Points on a hilly landscape, in no order, each with its height.
From any point a ball takes the steepest step (drop divided by distance) to one of its 2 nearest points. It stops when none of these is lower. Distance is the straight distance between rows; heights are no part of it.
Zaso (h 626): [ 35  11  -8  -7 -23  20 -12  18  25  -2 -18   7 -31   5  14  -2 -14   1
  -3 -11  22  -9  -2  -7 -15  20   7  15  25   1  -8   1   5  17   0  12
 -10  11  22  15   3  -1 -39  -3  13  -6 -17]
tokov (h 545): [ -5 -15  -2  18   4  15 -14  -7   8 -18 -20   2  -9  -1  31 -15 -15 -26
  11 -23  -9   6 -16 -17   1   9 -18  14  14 -18   6  14  13 -10 -14 -25
 -22 -10   3  19  20  -6   4   7  41  19   1]
vare (h 714): [ -9   5 -28   6 -14 -16  12   7  -7  44 -12  15  -3  20 -13  -9  -6 -23
  37  -1  -1 -16 -10  -9 -12 -17   5  25  -7   9 -14  -4  20 -12 -13   7
  -6   1 -21  35  -3  22 -11   0  -5 -17  14]
dabak (h 182): [ 22 -18 -20 -10 -22   3 -14  -1  -3   3 -17   8  -2  40  -6  -4 -17 -39
 -15 -19 -14 -21   0  -6  17 -23   3  23  10 -12   4  14   7 -22   1 -27
 -26  -3  -1   0   7 -11  13  15   0   5  22]
Per (h 264): [  3   1  16 -34  16  -1  -8   6  27  13  -3   4  -5  -3 -15 -11 -19 -28
   8  27 -29  27 -27 -14   6   3   3  -2  -6  -8   0 -17  -6  10  12  -6
  -4  16  35  22 -10 -43 -17   7   9  -8 -30]
Noke (h 488): [-22   8 -14  41 -10   4   9  -5   2   2  -2  -2   9  21 -14  -6  10   8
  -2   2  12 -48  18   8 -24 -14  20  10 -24 -14 -10   3 -13  10 -27 -11
  22 -15 -11 -14   4  -1   2   4 -39 -29  19]
zezog (h 132): [  4   0  29 -26  16   3   1  12   2 -17  25  -4  -1 -36  -7  -4  -3  33
  -2  -3  29   8  23   6   5  32   1 -30   8   0  20  -3  11  23  13  22
  13  20   7 -10 -11 -14 -11  -8  14   9  -4]
Vife (h 382): [ -1   5  11 -26   7   3 -10  -9   2  -1 -12  23  -1   0 -43  -1  11 -26
   8   7  -6  27  -3  -4  18 -21   8 -26  10   0 -25  16  10  12  44 -16
 -17  -8   4   3 -10   3 -13  12  22   0 -32]
piz (h 312): [ 16 -11   2  12 -32  32  -5   4  10  10  -5  -3   1  11  29 -26 -26  -4
 -23   5   2 -28 -19   9 -13  -4  14  -3  -5 -20  22  -1  -7 -18 -31 -27
 -14   9  10   3   5  -3  24  -7  -1 -16  26]
Kosog (h 566): [ -5 -14 -15   2   7  -3 -21   4  21 -33 -10  -8  -2   7  -8   4 -22 -23
   7 -31  12   7   9 -10  18  13 -15  16  16 -22  16  16  34  -5  -6  -2
  -8  -4  -8  15  19 -12 -12   6  21  23   6]
Ton (h 608): [ 18   9  -9 -38 -10  -5  -3  33  26 -12  -7  -2 -13  -2  -2  12 -20  10
   6 -24  26  -1   2 -38   3  31   2  15  30   5  16  -1  32  32   2  18
  -8  18  18  -6  12  -6 -27   6   8   8  -8]
Dil (h 376): [  2   2   5   4 -13  16 -19  -6  17 -11  -4   6  20   0  13   9  21   9
 -31  16 -16  -4  -6 -10   3  -6  -8  15 -17 -28   2  -6 -25 -11  -8   6
   1   2   5 -29  16  -9  21   8 -27   8  26]
Lovin (h 343): [-39  -1 -10  10 -19   1  -2  21  13  10  -4  12  14  -5  24  -7 -11   9
   0  -6   3   0 -12  -8  -6  19 -14   6   2   2   7 -27   8   0 -16  -3
 -25   8  -1  -4  10  -9  -1   2 -15  -5  30]
Labup (h 446): [-29  -7   0  34  18  12  11  -6   8 -21   2 -16  -3  15 -12 -17 -29  -8
  13  -1  22 -27  13  30 -13  -5   9 -19 -14 -14   0  16  11  -6 -42 -11
  20   2  10  17  -1  -4  -3  -7  -1 -10 -15]
bolov (h 666): [ 17   6 -32 -28 -14 -11   4   4   0 -16   8 -26 -15  18  -3  16 -26   9
 -31 -30  -7 -19  -6 -14   4  15 -10  39  20  -2   3   2  11   2  22  -9
  12   6  20  -3  -7   3  16   3 -18   5  13]
sar (h 434): [-23   7  -2  15 -20   5  -8  -6  -4 -12 -25  20   7  11 -28 -22   5 -28
 -17  -2  20 -29   9  20  -9 -17  10 -21 -12 -17 -16  29  -4  -3  16 -28
 -14   2 -25 -23   5  14  -4  17   1  -7  -2]
lozof (h 498): [ -8  11  12  22  20  39  -3 -23  20 -33 -29   0   3  -4  -9 -17   6  -1
  12 -12  -7 -15 -14  -2 -10   0 -20   9  18 -34 -21  25  -4  -2 -27 -11
  24  -9   9  17   2 -12  -6  15  -8  -5 -20]
zaka (h 296): [ 22   3   6   4   6  19   3 -15   7  -3   3  -4   8 -43  -4   0 -19  21
   8   1   9  -1  -1   3  -9  11   2  -1  -3 -14   1  12  28  -9 -18  23
  25  12   6  22 -33  15  30 -24  21   0   0]
Pum (h 601): [-30  19  -4   8  10 -21  20   4  -1 -17  14 -16   7 -13  11  21  -8  16
  -6   6   2  16   4 -17 -13  17  -1 -31   2  24  -8 -32 -13  30  13  -8
  -1   7  24  -1  -2  -9  -6   2  -6 -11 -19]
Vakof (h 435): [-26 -18  33  -7  42  -9  -2  -7 -25 -12 -11  -6  16 -11  -8 -11  26 -15
  11 -10 -24   2 -26  -4  16 -12 -15  -3 -14 -17  20  10 -12 -10 -11   0
  14  11 -30 -36  23 -10   6   7  -5  27 -12]
vizug (h 504): [ 37  -2  17  -3   4  -5  27   6  -1  17  40 -11 -13   3  -6  -4   8   5
  11  16 -26  -5   4  17  -7  -1  29   8 -14   3  19 -13 -13  -7   7   4
  23 -12   3  17 -26 -13   0  -8  18 -25  -6]
pidis (h 643): [ 37   4 -14  28 -13  24 -16 -12  12  -6 -22  16 -27   3   8  -9 -30 -16
  10  -1  20 -22   1   4 -18   1  27   3  -2   0  -8  27  16   2 -24  13
  -1   4   7  20   0  14 -19   0  30  -6 -17]
Koga (h 314): [ -5 -10  21  31  12   6   1 -10 -19 -14  12 -10 -11 -15  29 -11  10  23
 -25  -4  15   9  14  39  -2  18 -11 -19  -8  -4  14   3 -27 -20  -3  -2
   5  -2  -7 -13   4  11   6 -11   1  23  -3]
sigu (h 461): [-24  21 -16  15 -25  17 -10   8  14  -3 -26  18   7  10 -27  -9   8   0
 -17   6  23 -28   9  23 -16  -4  -2   0  -9 -28 -28  11  -2   6  -3  -7
   9   5 -13 -13  -2   2 -11   8 -32 -22  20]
Lokir (h 211): [  8   5  10 -29  -7  20 -21  -1  11  16 -25   6  -7  -1 -13 -27 -26 -35
   5  21 -20   7 -26   2 -16 -12  16 -10  -6 -20 -13   2  12   2  -1 -18
   0  17  35  10 -23 -22   3   6  15 -17 -11]
Tuson (h 464): [-22  12  -7  18  32 -22  35 -15 -21  -3   9 -19   3  -1  -4  15  18  17
   8 -24 -21   2  -9   4  -3  -2 -16  11   1  12 -19 -13 -13   0   1 -14
  24 -12 -13   6  -7  -1  16   2 -27  -9  -4]
Loz (h 516): [ 10   7  22  -1  14  39  -2  -8   9  -7 -18  -2 -11   6  10 -16  -3   6
  -1   4 -23  -3 -24   2 -23  -2 -22  11   9  -5 -26  -6 -19   2 -31  -8
  20   0  42  14 -15 -22 -20  14 -15 -16 -18]
beti (h 308): [  8  -5   3   7  14 -14  19  -1 -20 -13  14  -1 -16   5   1  18  44  20
  -3 -31  -3  21  15   4  18  15 -17  11  21  10  -5   2 -20   4  39   8
   2 -26 -33  -2  14   4 -17  12  -2  21  -4]
barel (h 491): [-27   4 -21  22 -36 -28   4   8  -8   3  23   6   4   5  36  20   7  13
 -25  29   5  13  11  -2  -8   4  18 -20  -7  24  -1 -24 -16  18  23  -7
 -32  -6  -3 -31   9  11   5  -2  -8  -6  15]
sozez (h 370): [ -8 -11   6  10   0 -23   2   1 -39  13  -3   7  -3  18  13  -6  22 -10
   0  -6  -3  -2   2 -18  -1 -20   8  -8 -10  17   1  -1 -11   5   5  -1
 -11  -1  -9 -29  27  15   4   1   8   5   3]
Dono (h 465): [ -7 -10  22 -17   6  10 -12   8  -6  24   6  18  16 -40  -3  -7   6   9
  15  16  -6  32 -11  16  17  -8 -18 -24  -8  -4   9  -8  11 -25   5  24
 -17  17 -16  11 -12  25  21 -18  20  23  14]
tedu (h 347): [ 15  -5  25  -7  -4  20 -14   1 -12  18 -13  28 -11   4 -27 -18  16  -1
  14  22  13  19  21  33   3 -21  15 -35  -8   2 -12  11   2   3  21   2
 -13  -8 -10  -5 -16  14 -11  -6  29  -6 -19]
zam (h 590): [  3  -8   3   4   3  20   0  -4  14   3 -16  13  16  29 -22 -10  -6  -7
  38  16   5  -2  26  -3  -3 -23  11 -23   4   2 -14   3  20  18 -25  -9
  -4 -21  13  25  -1  -1  -5  -5  14 -29  -9]
valas (h 392): [-20  -4  11 -16 -15  30 -16  28  10  27 -25  29   3  -4   0 -37 -15   1
  14  -3  17  -9  -7  26 -12   7 -24  -8  -1 -13  -1  -9   0  -4 -13  -4
 -19  22   2   6  -2   4 -12  -6  -5  -5  27]
tir (h 445): [ 41 -41  37 -30  18  16 -12  10   9  -7  10  10 -12  16   5 -10  -2   8
  11  10 -19   1   9  13  18 -19  10 -17   1   3  25   9 -11   0 -30  11
   0 -14  11 -12  14 -23  10 -10  23  15  -2]
Lukik (h 136): [-22 -11   7  19  24  -7   3 -17  -8  -2  -6   4  40  10  -3  17  12  -4
  32  13  -6   7   8 -40  14 -32 -12  -9   0  11   1  -7   4   4 -34  10
   2 -19  -2   2  26   6   9  -9 -16  -4  -3]
relu (h 567): [ 27 -17  19   1   9   5  -2  -7  -6  18 -15  13  -3  20 -10 -19  -6 -21
  35  21 -11 -16   1   3  -5 -38  21  -4 -21  -4   1  18   8 -11 -45  15
  12  -4  -7  15   7  14   4 -20  21 -10 -10]
Tasu (h 186): [ 20  -8   4 -32   5  12 -14 -16  -2 -16   1 -18  -2  -6 -21  -7 -19 -24
 -26  -2  -9  -7  -8  27  11  -4   0 -12  -9 -28  11  31  -1 -22  20 -18
   7  18   5 -10 -19  -4  17  10   7  21   1]
bor (h 517): [-38  -8  -7  19 -12 -29  21  14 -12  -2  40 -27   2  -5  34   8 -10   9
 -29   5   7  -3   2  10   1   8  20 -17 -17  27  29 -34  -5  -1   4 -14
 -14 -15  -4 -18   7 -11   7  -7  -5  -4  18]
loso (h 570): [  5   7  17   4   2  12  12  -5  -9  17  -7  -1 -20 -25  34 -15  11   6
   2  12  -7  30 -12   4 -18  24  -8 -24  14  11 -15 -13 -24   8  34 -18
 -25   5  11   8 -16  -1  -9  -8  39  -1 -10]
filas (h 400): [ 13 -11  33 -21  46   0   6 -13  -8 -10   3  -8   1  -6 -13  -8   3  -5
  14 -10 -28  -2 -20 -12   1  -1  -6  13  -9 -22  16   9  -9  -3 -21  10
  26  11   3 -14   0 -26  13   2   9  21  -8]
pitu (h 499): [ 19 -18  24   5   2  31 -19  -5  22 -20 -30  26  -9   0   1 -18  23 -27
   6  -2 -26  -6 -26  33   8  -9  14  -4  14 -21  -3  24 -15 -22 -13 -20
 -31 -26 -20   2  11 -36 -16  22  23  13 -11]
Dimef (h 248): [-39  -3 -24  51  -7  -7   8   7  -1 -20   2 -17  22  -5  22  16   0  10
  14 -27  25   0  21  -5  -2  17   0  15   0   8   6  -7  16  16 -17  -2
   5 -33 -16  10  27  -1 -18  -5 -12   1  15]
pekif (h 588): [ 22 -10 -12 -19   0  -8 -15  13  41 -32   8  -5  -1   0   8  22  -9 -13
  -9  -1   4   8   7 -40   8  22  10  22  23 -13  22   4  22  13   2  19
 -11   4   4 -11  17 -25  -9   4  24  17  -9]
rebi (h 364): [ 31   7   2  11 -34  21 -10 -10  10   0   3   0  -2  -7  37   3  21  19
 -25  11   0 -16   7 -15 -21  11  23  10   2 -19  -3   2 -19  15  -8   9
  -2  -3  17 -25  -3  -1   8  -9  -5  -9  24]
Mepod (h 617): [-16  10 -13  -1   2 -30   8  -8 -12 -25  32 -13  25  -6   0  27  -9  17
 -17  25   5  -4  10 -24   5  -4  17 -17  -9  23   5 -20   5  25 -11  18
  11   8  15 -27  -1  -6   7  -3 -25 -16 -11]
razud (h 218): [-32   4  16 -29  11   1  -6  15   8  -6  16 -13   2 -31  -8 -14 -35   1
 -13   2  28  -8  -4  25  -4  25  -6 -36  -7  -3  22 -15   8  10   0  -6
   6  38  22 -15 -20 -17  -7 -11   3   3  -4]
Gib (h 697): [  9  11 -34 -20 -19 -30   3  20   0  41  -1   5   2   4 -20  14 -22  -3
  27  -4  14  -9  -2  -6  16  -7  -5  32   5  36  -2   0  33  -9  -1  30
   7   9 -14  29  -8  30  -4  -7 -21  -5  11]
fero (h 289): [-19   3  20 -15  16  -3   1  24  16   2  13 -21 -13 -13  -4 -29 -27 -17
 -21  18  -3   8 -15  18  -7  26  -1 -18 -16  -8  12 -17 -24   3   7 -23
  -2  25  28   6  -6 -45 -26   7  -7   6 -25]
defa (h 440): [-26  18 -20  13  12 -49  20  -8 -41   9  14  -9  -8   2  15  35  11  18
  -5  -6 -14  14   0  -2   4  -3 -10  -1 -14  42 -17 -22  -8  11  20   7
   7   4 -24 -22  -4  16   5   3 -34 -10  -2]
zike (h 255): [ -8   7 -31  11  -4  -4  10 -21   3  -1   0 -22  20  19 -22  23 -15  -1
  -1  10   1 -14  20   1   6 -24  -5   7  -4  10 -19  12  16 -13 -16  -7
  27 -12  15  26 -14  23  21  -4 -30 -12   0]
Kof (h 340): [ -3  10  -9  11 -14   3   1 -13  22   2  20  10  30 -21   3  27  23   8
  -8  41 -21  22 -11  -6   3   1  11   0  -8 -25   2 -11 -12 -12   8   9
   1  -9  -5   5  -6   1  22  -4  -4  -2  17]
dasuk (h 206): [  6 -12 -19  -6 -15 -13  20 -15 -10  14  10 -16  14  36   1   9  -8   4
   4   3   2 -33  23 -24   2 -21   7  12   6  23   1   1  19   3 -17 -12
   1 -22  33   7 -11  14  33 -22 -22 -20  18]
zir (h 409): [-10   2  -2   2  19 -53  25 -14 -42  17  17 -10   1  19 -15  14  18  -8
  11  10  -6   7  16 -16  14 -29  15 -10 -14  38  -4  -8   3   1  13   3
   8  -5 -21 -10   4  19   1  -1  -5  -6 -15]
temo (h 265): [ 14  -7   9  -8 -19  18 -19 -21  -7   6 -28   1   1  11  16 -18 -26 -11
 -16   9  -5  -8 -16  -8 -12 -26   7 -13  -2  -7 -12   9   1  -1 -12 -24
 -13   4  40  -8 -10   7  27  -1  16  -7  11]
Pomuv (h 476): [-21   8  -4  27  21  17 -12 -15  -6 -19 -23 -11   1  -5 -13  -8 -17 -11
   0 -19  22 -15   0  16  -6  -4 -23  14 -11 -18 -12  26  10 -16 -26   0
  30   7  -8  10  13  18 -10  10 -15   8 -10]
Kezi (h 586): [-15  28  16   9  14  -3  23  -1 -17  -9  -8 -16 -26 -29  22  -6   1  16
  -8 -13   2  16 -10   6 -26  27 -11 -23   6  18 -27 -10 -30  17  29 -25
  12  16  11   0  -8  -4 -15   0   9  -5 -33]
pas (h 422): [-11 -18  19  -7  22 -20   5  -1 -23   4  13  -2   6 -17  -7  -2  16  -5
   1  -2 -15  19 -12  15  20 -14 -11  -9 -17  -4  26   0  -6 -35   5   8
   0  14 -40 -13  10  14  18  -3  11  38   0]
peman (h 176): [ 11  21  -7 -11 -27   3 -14  26   5  20  -1  18  -4 -32   4   5   7  22
 -14   3  20  10  -2   9 -10  26  -6   8  -1  -2  -4  -8  -9   2  12  35
   0  23 -13  -3 -12  17 -12  -8  -8  10  18]
Sobi (h 407): [-43  -5   2   9  11  -5   7  -8   4  -3 -26  20  14  17 -40 -17  14 -40
  22   0   0  -4   1 -10  13 -26  -5 -25   3   2 -22  24  11   3  15 -21
 -15 -12 -21   4   5  15   1  11  12  -6 -26]
Zosu (h 272): [ -9  14 -15 -20  -9 -13   8 -20  11  -9  -3   1  15  -4   0  25  26  -5
  -8  -5 -18  20  -8 -44   7   6  -1  10  22 -14 -17   2  -3  16  48 -23
 -21 -10   5 -10  -6 -10  27   7  10   5  13]
Lag (h 300): [ 18  -1   3   6  -6  33 -28  -2  31 -14  -2  17  -6 -14   1  -8   3   8
  -1  17  24  23  26  35  13   5   1 -30   9 -14  -2  17   6  -9   4   6
 -18  -8   4  14 -11   2  -7 -12  33  13 -11]
kunas (h 295): [-38   6 -25  36  -9 -15  13  15   1  -8   4 -27  -2  -4  51  12   2   7
 -17 -26   3   6 -11   0 -13  35 -19  32   1   7   8 -20   1   2   0 -20
  -1 -13 -14   0  20 -14 -12   8 -20  -4  16]
gobe (h 679): [  2  20 -30 -16 -20   3   9  14  17  10   2 -11  -8  16   6   0  -9   9
 -19 -15 -10  -2 -14   4  -9  27 -15  32  23  -5  -6 -14  -7   2  32 -28
  -9   0  14  23 -17 -13  -2  11 -22 -11  18]
Gega (h 313): [  7   8  13 -30  15   7  -9  26  30   4   9  10   1 -22  -2  -2  -8  -1
  15  14 -10  29 -22 -24   5  23 -19   7  14   3  10 -23   8   1  -3  22
  -2  25  14  19  -6 -23 -27   4  21   3 -13]
pufu (h 196): [-56  -5 -14  44   2   1   4   2  11  -5  -3   1  45   2   9  16   1   1
  30   8   9  12   3 -18  13 -14  -3  -4   0   5   1 -13  21  10 -27   0
 -10 -31 -15   9  41 -10 -14   5 -18 -11   8]
Dagi (h 467): [ -3  14 -27   6 -25 -35   8   5 -16   4  25 -12  -1 -12  41  37  12  28
 -21  -4  -5  10   6 -17  -1  29   4  12   3  31  -1 -18 -10  22  30   9
 -15  -3  -6 -30  -4   8  10  -2 -24  -1  17]
nole (h 415): [ -4  -6  -3  26  11   1  11   0  11 -18  31 -16  -3   0   5   0 -22   6
   4  12  16   5  16  11   3  13   8 -13  -9   6  17  -4  12  -4 -27   6
  15 -10  13  24   2   3 -14  -3  13  -8 -26]
Beb (h 389): [ 19  10  11 -20 -19  34 -27  13 -15  34 -26  28 -18   1 -14 -36   2  -6
  -4  10  10  16   5  40  -1 -11 -20 -11   2   6 -30   1   3 -10  13   7
  -7  10   8  12 -19  17 -17  -1   0  -7   5]
rogef (h 341): [-32   9   6  15  21  -6   9  10  -7  -3   1  12  -6  -3  -4  -1  30  -3
  -1  -6 -16  32  -8  10  14  13 -33   3  15  11 -10  -9 -29 -10  34  -6
 -10  -6 -36   8   8   4 -21  20  -4  15 -23]
kenag (h 522): [  7  -8  13   9   2  19 -16   2  28 -21 -11   0 -11 -11  23 -12   7 -16
 -13   4  -8  11 -17   4   1  12   1   9   1 -28  18   8 -13 -15  -6 -11
 -32  -7 -14  -8  20 -32  -9   7  26  29   2]
Bedov (h 307): [-25  -6   0  13   1  -8   1 -21  21 -21  17   7  26  -6  -1  29  26   3
  -9  19  -9  34   7 -13  15  -4  -3 -21   7  -7  -4  -7 -12   2  22 -15
 -20 -27  -1   2   1  -9  15   4   8   5  -5]
Mudus (h 48): [-22 -10   9 -21   8  -3   4  -7  -7  13  -6   3  35  27 -15   1  32  13
  10  -3  -9 -12  11 -12  15 -29 -22  -4   1   4 -12  -6  -5   9 -10  -5
  -3 -11   2 -18   8   0  20  -3 -45  -8  27]
Lumir (h 207): [ 30 -10  31 -31  20  -1   5  19  -1  -6  30  -2  13 -24   0  14  17  43
   9  -6   2  11  21 -18  17  19 -10  -6  20  21  20 -19   3  21   0  39
   8  -2  12  -4  -6 -23  -4  -4  -2   4   2]
Riki (h 475): [ 37 -32  15 -15   3  12 -24  -8   6 -15  -6  21  -6  28 -12  -1  11 -21
   4   0 -15  -5  18  27  25 -26  16  -9  -2  -9   3  23  -5 -12 -10   2
 -19 -28 -11 -16  21 -19  -1   4  18  15  -6]
denu (h 246): [ 15  -8  -9  -9  -5  23 -16 -14  16 -13   5 -12   9 -12 -12  -1  -7  12
 -10  -4   6   1  11  26  11   3 -12   4  12 -25   2  22  16 -14   8   0
   4  -5   8  24 -28   5  31  -9  10  10  15]
rezi (h 269): [ 30  -3  10 -25   6  -7   6   6 -20  -1   7   7 -12   6  -9  17  27  28
   1 -23   8   1  21 -16   6   7  -9   4  14  16  -6   4 -14  21  25  26
  14  -9  -4 -22  10   2  -8  -1 -11   9   7]
fabi (h 534): [ 37  -4  23 -21  -2  -5  11  10 -18  41   7  -2  -5   9 -17 -13  16   2
  15  32 -14 -12   5   6 -11 -20  25   8 -22  14   2  -7  -5 -13 -25  28
  26   4   4  -2 -17   5   9 -15  -9 -19  -2]
suza (h 372): [-22   1   3  14   6  24 -14   4  24 -17 -14  25  11  -9 -13   0  39  13
   7  -7  13  27  18   9  17  14 -33 -11  27  -9 -14   7 -14   6  13  11
 -18 -10 -23  11  12   1 -29  11  -9  12  -7]
Sizof (h 681): [ 17   7 -26 -29 -18  -8  -1  20  -4  24   4  -4  -1   8   3  27 -14  23
   9 -21  -3  -1   1 -17  13   8 -23  31  30  32  -6  -5  22   4  14  19
  -1  -6  21  14  -9  24   3  -6 -29   6  15]
faso (h 324): [ -1 -10 -14  -9 -15 -25  18   4 -24  27  10  -6  -3  18  22  -2 -11 -17
  -8   4 -24 -15 -19 -30  -8 -14  23   9 -20   8  17 -20  -8   1   9 -21
 -15   9   7 -23   2  -5  25   0   0  -7  17]
Ganet (h 359): [  6 -22  21  32 -11  27 -19  -2 -15  -4   0  -4 -14   3  46 -29  -6   5
 -23   0   7 -11  -3  24  -6 -10   1 -12 -12  -2  21   3 -27 -15 -35  -9
 -14  -4  10  -7  22  12   0  -8   1   6   9]
Das (h 512): [  3  -5  11  18   6 -16  -5  -7 -48  27  -2  -4 -13  -5  46   1   8  11
 -14   2 -15   3 -21  -8 -10  -7 -15  10 -23  31   8 -13 -24 -19 -15  14
   7  18   3 -20   9  33  14 -13 -11   4  -2]
dat (h 503): [  7  19  -2   9  19   3 -19  -2  -2   5 -28  11   1  -8 -33   3  -7   2
  36 -23  31  -6   7   3  -5 -11 -18   7   7  -1 -16  22   6   9 -16  34
  30  13 -18  12  16  35 -30  -3 -23   8 -10]
dopi (h 651): [  6  13 -41 -26  -8 -35  11   2  -3  -2  11 -13  -3  18 -30  28 -16 -13
 -13 -13  -3 -12  -6 -23   3  -4  18  34  -3   1   1   0  17  -5  23   4
  15  14 -10 -10   2   2   3  13 -23   0  13]
deze (h 232): [ -2  -6 -25  -5 -17 -10  -2 -16  -7  -4  -6   9  10  24 -13   8  20 -26
 -18  -9 -17  -6  -7 -22  17 -18   9  25   5 -16  -7  15  -3  -5  35 -29
 -28 -17 -26 -17   5  -3  24  17   1   0  22]
dubu (h 477): [ 40 -31  25 -23  20  -2   8   3  20  -1  29   3   1   4 -17   7   4  -3
  26  16 -32  10   7   4  17  -7  25   2   2  -1  29   1   5  -4  -8  17
  13 -24  -3  14 -14 -28  22  -8  30  -1  -4]
Bif (h 487): [ -7  11  -4  30   6  -9  18 -15 -38  28  -3  -8  -6   3  20  -1   5   7
   1  -8 -11 -18 -15   6 -16 -11 -17  15 -17  17 -16 -10 -18 -17 -16  -8
  20   9   4   3 -14  25  21  -8 -24 -23  -5]
Lisis (h 117): [  7 -23   1 -38  -2   1 -19  -9 -26  -5  -5  -4 -12  30  -6 -13 -16 -31
 -30 -18 -14  -7  -2  15  32 -28 -18   1   9   2   5  22  -3 -23  21 -33
 -19  14  10 -15   0  -5  14  13  -1  23   6]
zalar (h 397): [ 28   7 -21  26 -32   1 -12 -16  -4 -17   2 -16 -16  17  28  11  -8  -8
 -33   6   9 -32   4 -21 -18   5  32  28 -11  -6   5  18  -7  14  -3  -1
  16  -8  22 -19   8  12   4   7  -5 -15   0]
von (h 549): [ 17  -5  21  10  14   3  12   3   9  -3  14  -9 -27 -19  22  -6  17  -1
  -2   0  -6  21   2  18  -6  27   2  -5   9  -3  17  -5 -22 -10  29 -18
 -25  -3 -15   6   0 -30 -18  -3  45  23 -16]
vumu (h 633): [ -6  29 -30   8 -11 -33  13 -19  -3  -4  15 -13  12  -7 -11  36  -9   2
 -10  21   7 -11  -3 -19 -17  -3  38   8 -26   4 -11  -8  13  11   9  17
  27  10  -6 -16 -14  12  17   7 -19 -24  -2]
ligog (h 527): [  6  32   2 -20  20 -12   3  -9 -21   7 -28   0  -3 -11 -38  12  25  14
  17 -23   6  -2  -1   0  -7 -13  -8  -1   0   4 -33  12  -5  11  19  25
  45  16 -19 -11  -4  33 -13   5 -28  -6 -18]
Zibi (h 250): [ 24   0   0   7 -14   3 -15   5 -10   9  14  22 -12 -13   5 -12  15  14
 -23   0  27  11  14  35   0  12  -4 -10 -16  -2  13   4 -11 -18  19  23
 -14  10 -35 -17   0  22 -13  -7   5  29   8]
Tuk (h 268): [-24  -8 -16 -15 -17 -36  24   2 -15  31  12 -13  19  15  -7   1 -15  -2
   1  13   6 -19   6 -13   9 -21  25  -9 -12  25  15 -17  20  -4 -12  -5
 -15   2   3  -7 -10   8  29 -18  -7 -12  30]
zis (h 344): [ -1  18 -22   8   0  -6  15   7   4   4  -5 -12 -13 -31  -8   4 -39  14
  14 -20  33  -4 -11   7 -10  21  -5   3  -4   5  -4  -1  27  -9  -4   7
  19  22  -1  33 -17  34  -1  -6   8  -2  -5]
foz (h 357): [ -3  -5  13 -26  30  10  -4   9  18 -20   3   3  -1 -27   1  -7  -2   7
   6 -18 -18  19 -26 -14   3  31 -35  31  15 -20  21 -11   6  -7 -12  17
  12  23  -2   5   4 -30  -6   7  10  33   5]
vebo (h 383): [ 19  16 -19  15 -10 -17  17   2  16   6  21 -11 -10  -4 -17  16 -22   5
  22  11  19  -4  14   2  -7   6  32   1   0  16   4  -2  19   7  -1  22
  26  -5   2  32 -10  23 -22   1  10 -18 -24]
Zinid (h 609): [ 11   6  15  11   2  13  17  16  -1   7 -10  15 -20  16 -19 -18   5   4
  29   2  20 -22  23  10 -36   6  35 -22  -1  -3 -16   1   8  30  -6  -2
   6 -16  -2   9  -6  -9 -20  -8  24 -34 -10]

Where does a ball stop that starts at each point below?
Bif => dasuk
Noke => Lisis
Dil => Lisis
Sizof => tir
gobe => tir
valas => Mudus
barel => dasuk
Zaso => tir
